Each row is a point on a tangle of strands that fork, close into loops and nearly touch. The rows are in no order.
In the rows, zero is written as 128.
Points whose rows are less than 104 apart are linked; no others are. Some points are linked to none.
j595: [129 123 122 115 141 140 107 129 169 121 108 124 130 110 136  82 112 146
 137 137  97  95 106]
j489: [148 143 133 181 120 107  82 112 162  95 178 163 110 172 139  90 145  86
 185 167 156 143 112]
j34: [117 132 108  99  99 112 118 140  59 132  84 110 161 106 100  88  96 155
  91  97 157 136 144]
j228: [158 183 156 123 168 187  99 134 165  88 152 162 130 131 129 144 131  68
 121 138 130 170 118]
j122: [203 178 138 106 201 134 125 131  98 124  80 113 134 114 117 102 129 163
 143 119 119 119 144]
j659: [164 103 167 122 115 128 132 159 105 119 130 173 128  94  97 153 132 183
 157 100 120 178 117]
j284: [122 164  84 106 151 140 191 152  86 152 101 130 149 134 101 154 106 135
 113 118 188 127 173]
j950: [127 157 131  94 121 116  64  91 105 127 116  34 125 121 109 117 156 154
  68  85 136 124 174]
j139: [125  73  96  85 129 105 183 155  34 168 122 100 132 116 109 130 103 162
 118 110 141 108 158]
j943: [107 174  50 130 150 173 175 145  86 114 130 124 159 110 143 136 129  95
 141 153 105 100 140]
j94: [125 171 102  99 121 125  87 118 101 133 106  42 159 130 108 121 133 133
  39 123 133  96 140]
j780: [ 80  94  62 119 120 121 119 133 123 120 171  70 132 120 128 105 123 119
  91 175  87  83 106]
j258: [118  84 175 142 102 104 165 129 143 124 136 163 121 128 118 181 129 147
 131 121 133 149  81]
j875: [116 154 115 113 163 137 176 134 116 127 120 150 142 128 109 158 109 104
 129 142 192 164 152]
j366: [162 123 138 127 117 112  90 118 105 108 103 153 148  68 140  57 128 148
 197 124 125 123 135]
j269: [ 95 138 147 151 116 157 120 125 179 167 103  86 140 178 130 153 128  98
  60 104 118 123 165]
j671: [108  85  94  95 107 103 125 148  12 142 115  81 141  93 109  93 106 143
 105 117 151 132 152]
j643: [150 145 111 185 129 119  95 132  84 120 126  78 126 155 129  79 105 158
 196 184 121  84 115]
j976: [184 134 148  94 209 134 137 134 128 160  86 105 119 102 126 107 105 161
 131 128 128 100 156]
j467: [187 151 139 132 171 107 109 136 141 108 152 133 104 192 128  98 140  95
 151 141 154 147 136]
j384: [107 155 159 153  77 198 116 139 190 122 136 142 145 140 133 189 123  98
 102 119 142 155 100]
j117: [142 130  94 142 126  95 117 113  85 120  96 123 142  73 169  69 118 139
 191 142 109 108 147]
j342: [ 87 166  72 152 141 158 125 101 130 102 148 154 141  98 189 111 121  68
 172 179 118 101 146]
j428: [112 171  46 103  96 102 131 117  78 129 143  54 145 117 108 119 148 108
  80 123 164  97 158]
j7: [162 119 169 152 107 135  94 125 211 123 173 162  78 132 130 133 150 150
 172 146 107 119  82]
j922: [201 134 152 129 154 122 121 168  95 108 138 168 113 135  96 145 151 174
 150  82  97 196 142]
j867: [126  97 114 125 107 118  77 113 112 136 124  95  94 115 157  37 109 144
 178 146  97  70 103]
j550: [126  93 130  85 127 102 162 148  60 176  99  96 123 145 110 132  99 172
  98  84 164 130 179]
j952: [130 157  98 120 133 116 137 132  85 124  68 147 179  71 109  95  99 142
 118 128 144 133 136]
j62: [106 165 153 147 145 175 166 135 108 136 133 139 124 183 118 218 118 110
 111 102 149 190 154]
j338: [ 99 120  92 113 137 133  77 128 143 122 138  59 127 109 120  94 110 125
  62 168  89  79 102]
j644: [161  96 188 137 124 168  99 166 120 172  81 127 147 104 102 138 119 165
  98  85  84 137 169]
j254: [102 119 108 123  52 138  81 153 101  91 113 135 190  95 100  92 127 153
  99 111  96 132 109]
j640: [110  95 135 115  77 143 110 166  96 110 111 150 165  97 107 108 121 171
 131  96  99 145 111]
j752: [184 211 101 145 174 104 106  92  92 117  90 143 157  96 143  78 143 112
 155 161 144 115 137]
j972: [128  71  83  93 135 108 163 158  65 160 155  70 130 109 120 124 117 141
 107 135 106  81 135]
j725: [133 140 154 134 150 164 125 119 171  96 172 169 112 125 139 152 124  68
 145 154 144 175  92]
j687: [129  74 182 109 114 107 134 138  91 187  92 106 118 144 114 146 106 163
  97  70 148 147 170]
j524: [ 72 119  53 129  92 114 129 127 105 110 143  83 167 122 129 109 127 104
  89 161 116 105 128]
j207: [124 105  76 126 119 104 136 127  99 149 150  81  97 119 159  74 119 136
 178 156  78  60 113]
j93: [122  96 121 106 122 145 133 159  50 116  93 135 144 103 116 100 118 182
 156  90  87 147 126]
j652: [ 99 143 103 161 140 123 113  96 158  93 152 171 131 112 177 104 138  81
 193 171 134 140 132]
j194: [199 181 119 148 171 100  96 117 113 107 123 124 135 148 124  68 135 113
 162 156 165 123 143]
j897: [147 160 124 112 190 150 153 148 110 105 137 161 126 144 113 159 125  94
 122 132 149 191 148]
j262: [ 63 171  91 114  45 121 134 111 134 107 134 140 125 161 136 128 148 103
 113  68 150 175 114]
j372: [124 144 145 146 114 171  95 134 221 105 154 165 113 125 136 132 144 123
 151 142  96 121  83]
j80: [170 134 165 119 119 153  91 148 180 124 119 151 131  93 120 108 135 165
 147 122 100 114 115]
j457: [143 132 149 163  74 187 131 132 179 103 169 168 128 109 132 196 141 107
 116 147 156 171  73]
j76: [141  63 148  94 129 154  92 159  66 134  96 116 107  97 151  55 146 145
 165 101 113 107 109]
j679: [ 73 121 135  90  93  98 169  95 147 150 169 112  87 185 153 168 157  80
  89 105 158 103 143]
j784: [182 104 179 139  88 131 132 142 154 153 123 150 123  84 104 178 114 164
 114 112 173 168 116]
j870: [111 149  75 117 169 180 191 160  94 130 136 120 148 148 127 169 130 122
 128 135 110 104 147]
j809: [ 92  96 146 126 135 128 145 133 172 167 125 105 126 169 134 157 113 122
  80 131 127 110 140]
j341: [ 96 146 108 119 166 171 129 115 183 122 142 143 111 129 147 110 108  89
 145 174 125  96 114]
j802: [146 107 180 174 135 158 120 137 197 148 137 150 109 134 125 174 146 145
 128 122  70 138 115]
j60: [169  82 200 144 191 107 152 118 181 176 124 139  84 119 124 175 114 129
 120 136 142 148 127]
j181: [ 59 116 165 125  73 106 185  98 141 125 151 138 101 178 156 185 132  81
 109 123 164 114  94]
j160: [ 45 119 148 127  92 153 164 108 151 118 165 149 132 158 149 170 108  71
 134 159 151 129  94]
j45: [182 167 135 145  96 171 112 152 169  81 168 184 126  95 120 158 163 107
 119 151 131 183  98]
j571: [ 93  70 117 107 134  85 194 125 115 149 142 144 135 127 128 134 116 129
 138 154 142  97 129]
j47: [136  69 152  96 146 142 113 142  95 144 111 101 104 124 150  86 123 166
 156 108  79 100 118]
j833: [ 87 175  61  80 101 118 129 105 116 115 146  80 123 152 128 124 165 109
  80  91 147 129 165]
j924: [108 134  96 102 117 115 182 144  86 165 112 105 132 171 114 155 118 159
 102  84 157 129 172]
j371: [153 198  82 174 130 116 109 122  96 132 113  83 124 126 154  83 120 124
 179 180 113  65 120]
j281: [163 102 162 100 200 111 155 131 160 160 111 134 110 111 123 135 107 146
 136 137 154 134 145]
j395: [126 170  67 104 109 109 126 142  50 137 109  57 168  96 101 110 121 124
  61 136 123 101 132]
j444: [113 166 118  93 115 122 144 119 151 150  89 113 148 134 124 121 107  98
  83 121 206 119 154]
j850: [133 140 136 126 166 151 146 154 139 137  86 125 149 134 113 157 112 154
 110 114 121 144 150]
j848: [163 146 163 151 187 162 107 134 195 129 133 138  99 153 131 143 141 125
 139 126  99 136 133]
j821: [155  92 180 179  69 130 163 113 140 129 149 159 106 126 127 220 143 150
 104 115 155 145  79]
j636: [ 81 131 148 117 150 173 142 109 181 121 168 158 115 131 146 147  99  70
 145 176 149 132 106]
j289: [ 69 150  83 126 125 177 154 137 131 102 125 130 165 136 144 131 123  96
 127 155 107 116 119]
j385: [155 179 105 126 156 111 114 101 102 122  69 162 176  53 129  79 120 125
 135 145 140 118 127]
j138: [ 87 137 148 143 108 155 164 136 137 134 120 137 132 179 128 198 128 123
 113 102 142 163 122]
j496: [137 167 136 100  76 117  95 135 113 139  75 135 164 104  92 102 106 154
  78  80 176 137 133]
j624: [ 77 127 136 109  92 100 131  86 161 137 155  93  92 183 152 166 177  99
  78  81 118 143 143]
j979: [ 80 153 103  80 119 108 110  79 165 114 164  70 102 142 135 142 184 112
  85  98 136 138 157]
j351: [117  89 178 153  73 137  84 132 128 169 119  84 140 157  97 141 145 145
  75  73  83 143 169]
j605: [128 124 122 136 137 117  87  95 195 131 130 141  74 138 132  72 107 136
 183 163 137  79 101]
j655: [104 147 126  85 107  98  74  82 147 108 139  70 115 119 115 120 169 143
  90  79 142 149 155]
j748: [149 138 150 146 183 144 159 152 117 124 132 156 117 165 108 199 135 122
 111 109 123 203 142]
j511: [171 164 124 147 108 128 109 140 151  80 147 193 144  85 113 117 158 117
 161 139 130 181 113]
j625: [127 104 179 147 105  98 170 121 113 181  97 125 107 166 114 190 121 160
 106  69 144 158 151]
j955: [199 178 165 129 155 141  73 125 178 118 114 144 123 119 115  90 141 148
 147 132 131 104 121]
j684: [115 122  57 137 133  96 150 123  93 133 109 135 158  63 167 104 110 120
 150 158 124 108 159]
j369: [107 119 138 128 196 160 165 130 159 144 150 135  97 171 147 169 138 126
 140 147  90 104 136]
j443: [105  69 154 128 129  60 184 106 133 133 134 174 121 100 133 140 114 118
 159 159 167 139 105]
j953: [210 137 148 135 174 121 135 163 123 117 142 168 103 159 111 163 154 120
 115  86 110 210 136]
j109: [ 78 150  70 127  71 117  99 130  85  91 113  91 183 128 107 100 129 134
  82 121 117 133 121]
j410: [146 108 162 170 107 112 178 102 111 102 158 176 100 135 121 212 133 117
 115 121 193 178  71]
j896: [ 84 135  86 134 148 153 157 106 122 123 173 167 145  94 166 137 109  58
 166 181 150 112 164]
j349: [ 97  98 131 129 152 137 180 151 100 132 117 129 136 172 121 179 135 171
 128 110  70 131 137]
j413: [154  95 174 127 161 144 109 132 148 150 118 117  97 146 141 110 127 179
 163 109  75 102 134]
j477: [109 101 114 106 113 124  79 131 133 114 118  94 155  94 119  72 110 133
  88 145 105 100 104]
j499: [155 100 169 128 123 115  84 112 201 140 149 156  79 115 129  94 119 155
 180 142 131 103  89]
j739: [129 111 152 121 117 146 100 152 141 141  91 107 159 125 111 129 108 157
  77  98 103 121 139]
j146: [186  88 156 162 116 112 162 112 130  89 184 190  94 111 130 187 156 114
 117 136 149 175  61]
j321: [134 166  80 150 106 106  97 118  92 124 101  89 138  84 174  59 121 124
 165 153  76  77 110]
j783: [178 104 163 144 145  95 142 119 150 101 176 174  87 138 131 151 160 112
 156 133 132 170  82]
j825: [ 81  72 140 100  89  63 170 122  88 142 131 129 130 151 116 140 117 144
 118 116 153 125 127]
j510: [128 130 120 156 122 106 117 117 165  92 140 182 142  93 140 102 143 110
 187 148 131 159 114]
j159: [169 121 142 119 157 105 125 121 127 113 123 144 122 118 124  89 129 152
 192 130 134 141 132]
j634: [202 191 155 129 166 152  82 136 179  99 141 162 118 136 122 114 153  92
 121 131 142 150 118]
j439: [155 110 147 176 117 110  74 120 109 113 143 119 125 153 122  69 115 161
 208 165 141 102 119]
j670: [ 90 124  61 136 128 116 168 124 114 140 130 152 163  87 154 129 114  83
 141 168 171 106 166]
j311: [102  57 178 120  97 128  70 133  74 145 128  73 125 154 112 135 155 158
  85  78 112 140 156]
j485: [201 135 165 136 192 120 120 142 157 128 140 140  93 171 126 142 151 118
 135 111 118 168 142]
j706: [ 60  95  88 143  98 102 133 115 151 113 133 152 163 105 154 105 115  99
 135 164 128 124 115]
j618: [143 127 152  97  83 132  78 143 132 128  90 145 178  66  99  87 110 143
  84 119 148 114 118]
j910: [192 121 166 148 127  96  83 126 139 112 153 138 112 148 113  81 135 150
 191 142 155 129 123]
j823: [123  89  57 116 136 107 172 139  98 154 158 104 124  96 143 107 123 116
 147 153  99  66 127]
j360: [119 142 110 171 137 118  83  93 169 114 152 141  89 168 137  84 121 114
 197 185 150  94 114]
j769: [105 144 157 143 104 120 182 110 130 172 106 127  95 185 137 198 137 125
 107  65 151 162 150]
j681: [ 97  99 159 128 162 130 189 132 143 167 134 133 112 169 134 195 126 123
 110 139 129 109 146]
j539: [115 137  74 111 156 137 127 120 161 141 127 111 110 105 146  81 108 108
 124 173 110  62 111]
j250: [ 99 141 134 141  95 181 107 150 198 103 129 151 158 128 127 143 135 122
 118 132 100 127  89]
j998: [173 184 134 123 193 154 129 149 113 111  81 147 149 119  99 143 133 156
 115 106 113 157 148]
j619: [142  92 161 143 154  71 162  96 150 110 168 181  89 118 139 140 139  94
 168 163 158 156  84]
j762: [110 130 141 144 105 128 118 119 139 170  98  71 137 180 112 144 140 129
  65  76 102 136 185]
j834: [124  81 182 160 156 141 125 123 176 167 126 133  99 157 132 147 133 158
 133 116  43 106 129]
j368: [ 96  75 175 126  57  79 151 125 115 136 132 140 122 146 119 164 126 150
 110  92 142 140  93]
j816: [127 110 119 115 154 146 154 151  84 114 105 119 137 143 127 132 130 187
 158  99  59 134 130]
j460: [129 205  76 175 145 138 100  98 117 101 128 122 139 122 179  89 137  89
 178 181 124  88 135]
j299: [ 62 124  78 114 106 157 155 136 131 124 146  99 153 167 137 141 126 100
  93 147 121  98 129]

A tip is a point with one link. Name the tips that can be reached along the links from each point below, in the order of the rows.
j439: j489
j624: j870, j349
j269: j369, j311
j823: j659, j867, j76, j618
j998: j644, j60

How many points has the smallest loop of links through each point below? Write 0 if it is on no loop.
j139: 16
j783: 10
j950: 7
j228: 9
j769: 11
j109: 0
j117: 8
